Each scene shows the same named points in several views. A view is turned or mirrored, and shifted as a whole, has a little noise and may leave points out.

Scene 1
View 1
fov: [ 27 -15  -6 -15  25 -31   5  50 -11  30  11 -19 -43   7 -72   9 -38 -19
  12  23  51 -20   0]
tid: [  3  20 -20  -6  -2 -37 -29  22  11  20  12  24   5 -15 -22 -41 -11  -7
 -21  39  45   6   9]
Rudud: [  9  17  20 -14  -4 -42  -6  31   1  30  12   2  -2  -3 -24 -21 -21 -31
 -10  56  37 -16  13]
sot: [ 40  -6  15 -39  13 -32  -2  31  -5  15  14 -11 -38 -30 -46   2 -30  -9
  -2  22  36   0   6]
dut: [  9 -13 -11  20  -4 -32  -7  43   1  34 -35  -9  19  31 -37  -1 -17 -28
  19  20  53 -12 -13]
saze: [ 22  -3  12 -10  -7 -29 -16  38  -5  23   6  -3  10  -3 -18  -1 -30  -6
  11  28  34   9   1]
Seb: [ 13 -21 -18 -31  10 -53 -35  41  12  -6 -23  -4  18 -13 -48   8  33  41
 -23  -2  48  -3 -40]
mupil: [ 34 -21   0 -29   9 -36 -22  35   2   0 -10  -7   1 -24 -32  13  -6  18
   0   0  37  11 -19]
kabin: [  7 -29  21 -36  -1 -33 -33  40   0  20  32 -15   0 -31  -3  13 -31   9
   4  31  22  13  -3]
bopes: [ 12 -20  42 -49  -8 -56 -30  19  21  -2 -12 -13  22 -48  12   4  16   2
 -26  28  18   4 -14]
pasem: [ 31   9  -5 -20  -3 -35 -18  45 -13  13   5   4  13   0 -50  -3  -7  32
  -2  17  41   5 -15]
Katom: [ 18  -5  32 -17  -4 -34 -11  53 -13  26  16 -14  15   6 -21  16 -30  -4
  14  41  29  -8  -4]
Gemid: [ 40  -7  33 -35 -18 -34 -10  27  -9  18   0 -15   2 -27 -22   4 -24   8
   6  20  24  22  -2]
Razu: [ 25   6   9  -9  -1 -27  -9  30  -4  26  11   2 -10 -11 -24 -16 -39 -23
   6  35  36   5  13]
vina: [ 22  13  -4 -26  -6 -26 -23  22  -6  29  37  11 -21 -31 -27 -31 -42   1
  -6  36  32  24  20]
sek: [ 34 -15  -2 -21  18 -25 -28  45  -3  -4  11   6   4 -22 -20  16 -21  19
   9   6  35  12 -11]
nari: [ 42  34   3  15 -31 -18  -4  18 -12  28 -19  19  25   7 -20 -35 -34 -14
  17  26  38  26  12]
bovot: [ 66  42  18 -25  15 -23   3  23 -11  -5  15  27 -21 -29 -33 -22 -33 -12
  -6  28  34   8  20]
Gugas: [ 23  -8  12 -16 -26 -38   2  25  -9  45 -16 -25  -9   2 -50 -10 -24 -12
   9  25  39   9  -1]
Gedeb: [  7 -11  -8 -33 -15 -52 -29  33   5  19 -11 -11  14 -11 -49  -8  19  35
 -20  16  42   6 -26]
gaz: [  8 -15 -15  -4  29 -15 -26  53  -6  23  47   8 -21  -5 -23   3 -59 -16
  19  34  41  -2  11]
View 2
pasem: [-36  21   1   6   6  37 -21  -9 -12  13 -14  32 -27  -9  13   3   7  -2
   8   2 -34 -35   7]
kabin: [  7   7   4  20  37  30  -1 -15  -4 -29   7  -1 -24  -2  29 -15 -21 -15
   5  17 -11 -20  24]
sek: [-26  -4  -4  -5  24  28 -13  -7  -3  -6   1  -1 -43  -4  17   5  -4 -19
   3 -10 -17 -33  15]
bopes: [ 24   9 -59  17  49  52 -16 -25 -12  -6   9   1   7 -28   6   1 -28 -20
   7  12   3 -25   6]
Katom: [-24  12  16   7  44  34   6 -20   2 -12 -16  23 -11  -9  33 -21 -20   7
  -5  11 -32 -30  22]
fov: [-28  17  39 -15   2  60   4  19  -6  14  -5   8 -45  23  10 -36 -27  32
 -36 -13 -29 -20  27]
tid: [-36  25 -17 -15   9   9 -19   2 -34  26  24  32   6  -8  21 -35 -16  -8
  22  13 -21  -4  11]
sot: [ -4  -2   4  16   0  42   4  12 -16   7   5   1 -29  11   7 -23 -33  19
 -14 -14 -21 -30  22]
vina: [-15   4   7  20 -11  -2   2   9 -30   1  22  17 -10   8  25 -36 -28   0
  19   7 -25 -16  26]
Seb: [-17  39 -31 -13  14  72 -52 -12  -9  18  -7  17 -41 -19  -6  26  20 -28
   4   7  -8 -24  -8]
saze: [-27   7   2  -5  21  23   2 -10   2  -6 -10  22  -7 -13  28 -23 -23  -4
  -1   5 -29 -29  20]
Gugas: [-12  26   3  -3 -19  49   4   3   8   1 -24  32   1 -15  17 -35 -32   8
 -15   8 -34 -31  17]
Rudud: [-25  18  -2  -1  33  31   6  -4 -23  18   7  32  16  -7  23 -46 -39  23
  -4  10 -29 -12  21]
Gemid: [  2  -2 -15  26   6  33   5 -10   1 -13 -14  13 -10 -16  17  -9 -27  -3
   0  -1 -26 -44  18]
bovot: [-38 -29 -16  18   4   3   8  10 -37  30  14  16 -10   4   8 -22 -33  27
   5 -33 -34 -42  19]
mupil: [-13   6 -18  -4   8  47 -19  -5   0   0  -7   3 -36 -12   6   7  -6 -18
  -3  -8 -13 -35   9]
Razu: [-27   4   4  -6  11  17  10   3 -10   4   5  19  -3  -1  27 -39 -35   7
  -3  -2 -29 -21  25]
Gedeb: [ -8  45 -20   4   0  59 -38 -10 -13  11  -9  29 -18 -19   4   5   8 -17
  11  20 -18 -23  -1]
gaz: [-39   6  42 -19  30  11   6   5 -10  -9  17   2 -40  21  39 -39 -22  -1
  -5   2 -21  -6  34]
nari: [-54  -1 -17 -16 -13  -8   9  -3   0  12 -19  47  23 -30  32 -35 -28  -4
  13  -4 -46 -40  16]
View 3
Seb: [  9  28  31  -6   1  16 -13 -21 -40  12 -23   5   2  32  24   5  -3  28
 -19 -31 -25  36  -2]
mupil: [ 25  18  -1 -10   5  -9   3  -3 -28  15   1  29  -8  10  15  12   5  14
   0 -24 -13  37   1]
Gemid: [ 42  20 -19   1  -8 -36  16  23  -5   0  -4  37 -12  -8  14  12   0   9
   1 -17  14  25   5]
Katom: [ 21  24 -30 -19  -9 -42  19  32 -31  -4   8  37  12   1  -1  14 -34  16
 -13 -25  13   6  -4]
tid: [ 34   9 -12  10  22 -23  -7  12  -1  16   0   4  32  40 -36  18   3   8
 -28 -18   6 -15 -16]
saze: [ 30  16 -31 -10  -6 -34  15  26 -25   3   8  31  13   6 -11  16  -7   8
  -9 -18   7   9  -8]
Rudud: [ 45  14 -14 -11   3 -39  16  37   3   4  12  14  28  16 -34  23 -24  10
 -29 -36  26  -6   0]
Gedeb: [ 20  39  16   7 -10   0  -8  -8 -20  -1 -29  13   8  30  12   8  -3  21
 -27 -17  -2  26  -8]
vina: [ 44  26 -32  15  33 -40  -2  17  15  11  17  46   9  19 -28  21   0   2
 -14   2  19   2 -11]
pasem: [ 14  33   4  10   1 -10   3  18 -37   3   3  34  -3  24  -7   7  -5  29
 -10 -19   2  14 -16]
Gugas: [ 46  37 -19  -9 -34 -17  21  24 -10 -13   2  32  11   9 -26  23   8   4
 -22 -23  22  34  -6]
dut: [ 24  16 -23 -34 -43  -5  23  23 -56  -5  11   9  36  22 -40  24   5  10
 -23 -40  -4  22 -16]
fov: [ 37  48 -10 -36   4  -6  19  18 -27   3  50  56   8  15 -45  32 -22  11
 -24 -37  14  50  -1]
nari: [ 37  -1 -33  20 -23 -32  22  52 -25   1   7  18  13  16 -45  11  39  10
   2 -16  15 -13 -27]
sot: [ 51  30  -6 -13  21 -23  12  17   5  13  30  49  -9   4 -14  24 -10   5
  -8 -27  17  40  10]
View 4
Gemid: [-12   4  11   7   4  -4  -3 -42   1  29 -29  -4  31 -10 -14 -25 -13   9
 -10   3 -36   2  31]
bopes: [ 12  15 -20   8  19 -26  15 -73  34  34  -2 -34  22 -14  -1  -9 -24  26
 -25  10 -33  12  -2]
dut: [-47  21  20 -22  11  -7  -1 -44   1 -20 -37  -9  -1   4 -69  26 -38   7
  -9  23   8 -26  34]
fov: [-53  11  31   4   6  16 -16 -21 -43 -22 -64  -3  -5  12 -15   7 -14   5
 -35  39 -15   7  32]
Rudud: [-25  24 -12 -21  -5   7 -18 -34  -9   3 -11 -17  -1  14 -25   1  14  17
 -25   8   8   6  21]
vina: [ -4  15 -12 -28 -12  27 -16 -14  -4 -13 -33  10  30   1  -1 -24  23   3
 -21   6 -32   5  21]
mupil: [ -9  -5  16  -2  13  -7  17 -50   2  -5 -41  -8  18 -14  -7 -11 -43  10
 -18  25 -43 -12  13]
Seb: [  7 -22   6   3   7  -5  33 -69   8 -31 -40 -45   8 -20 -12  12 -66  18
 -31  22 -40 -31  -6]
Razu: [-27  24   1 -26   2   7 -15 -24  -7  -1 -27   8  12   7 -20 -12   6   8
 -14  16 -11   2  28]
Katom: [-31  23  -2   5  10   1 -13 -58 -20   2 -20 -12   5  12 -32 -12  -6  11
   6   8 -30  -8  39]
sot: [-28   6  20   4   5   6 -10 -26 -21  11 -45  -1  14  -1   6 -17  -6  10
 -31  26 -27  17  23]
Gugas: [-30   9  20   3  -6   6 -14 -24  -1  11 -46 -10  28  -5 -46   8 -14   3
 -26   4  -6  -2  38]
bovot: [-15 -12  15 -45 -12  10  -5 -12 -28  18 -15  16   2   0  21 -45   7  13
 -21  13  -3   0  17]
gaz: [-39  42  -6 -22  16  19 -17 -33 -25 -40 -45  20  -2  20  -8 -12  11   4
  -1  37 -43   1  29]
kabin: [-11  32 -16  14  19   2  -6 -58   3   1 -31  -7  23   2  -7 -17  -1  10
  -5  17 -61  11  23]
saze: [-24  18   2 -13   7   1  -7 -43  -4   1 -25   2  14   3 -30 -11 -10   8
  -2  11 -24 -10  32]
sek: [-13   5   9 -13  17  -2  13 -53  -8 -14 -36   5   9  -5   1 -25 -31   9
  -1  29 -53 -16  17]
tid: [  1  14 -24 -49 -11  17  -1 -28  13 -31 -17 -11   9   2 -18   0   5  13
 -25   7  -5 -14   4]
pasem: [ -8 -18   8  -8  -9  13   7 -46 -19 -19 -35 -20  10  -5 -22 -11 -28   8
 -10   5 -30 -31  23]

Which points are out of place in each view (at most two, in the order of its rows)? Write none if all are in place.
view 1 -> Katom
view 2 -> fov
view 3 -> none
view 4 -> sot
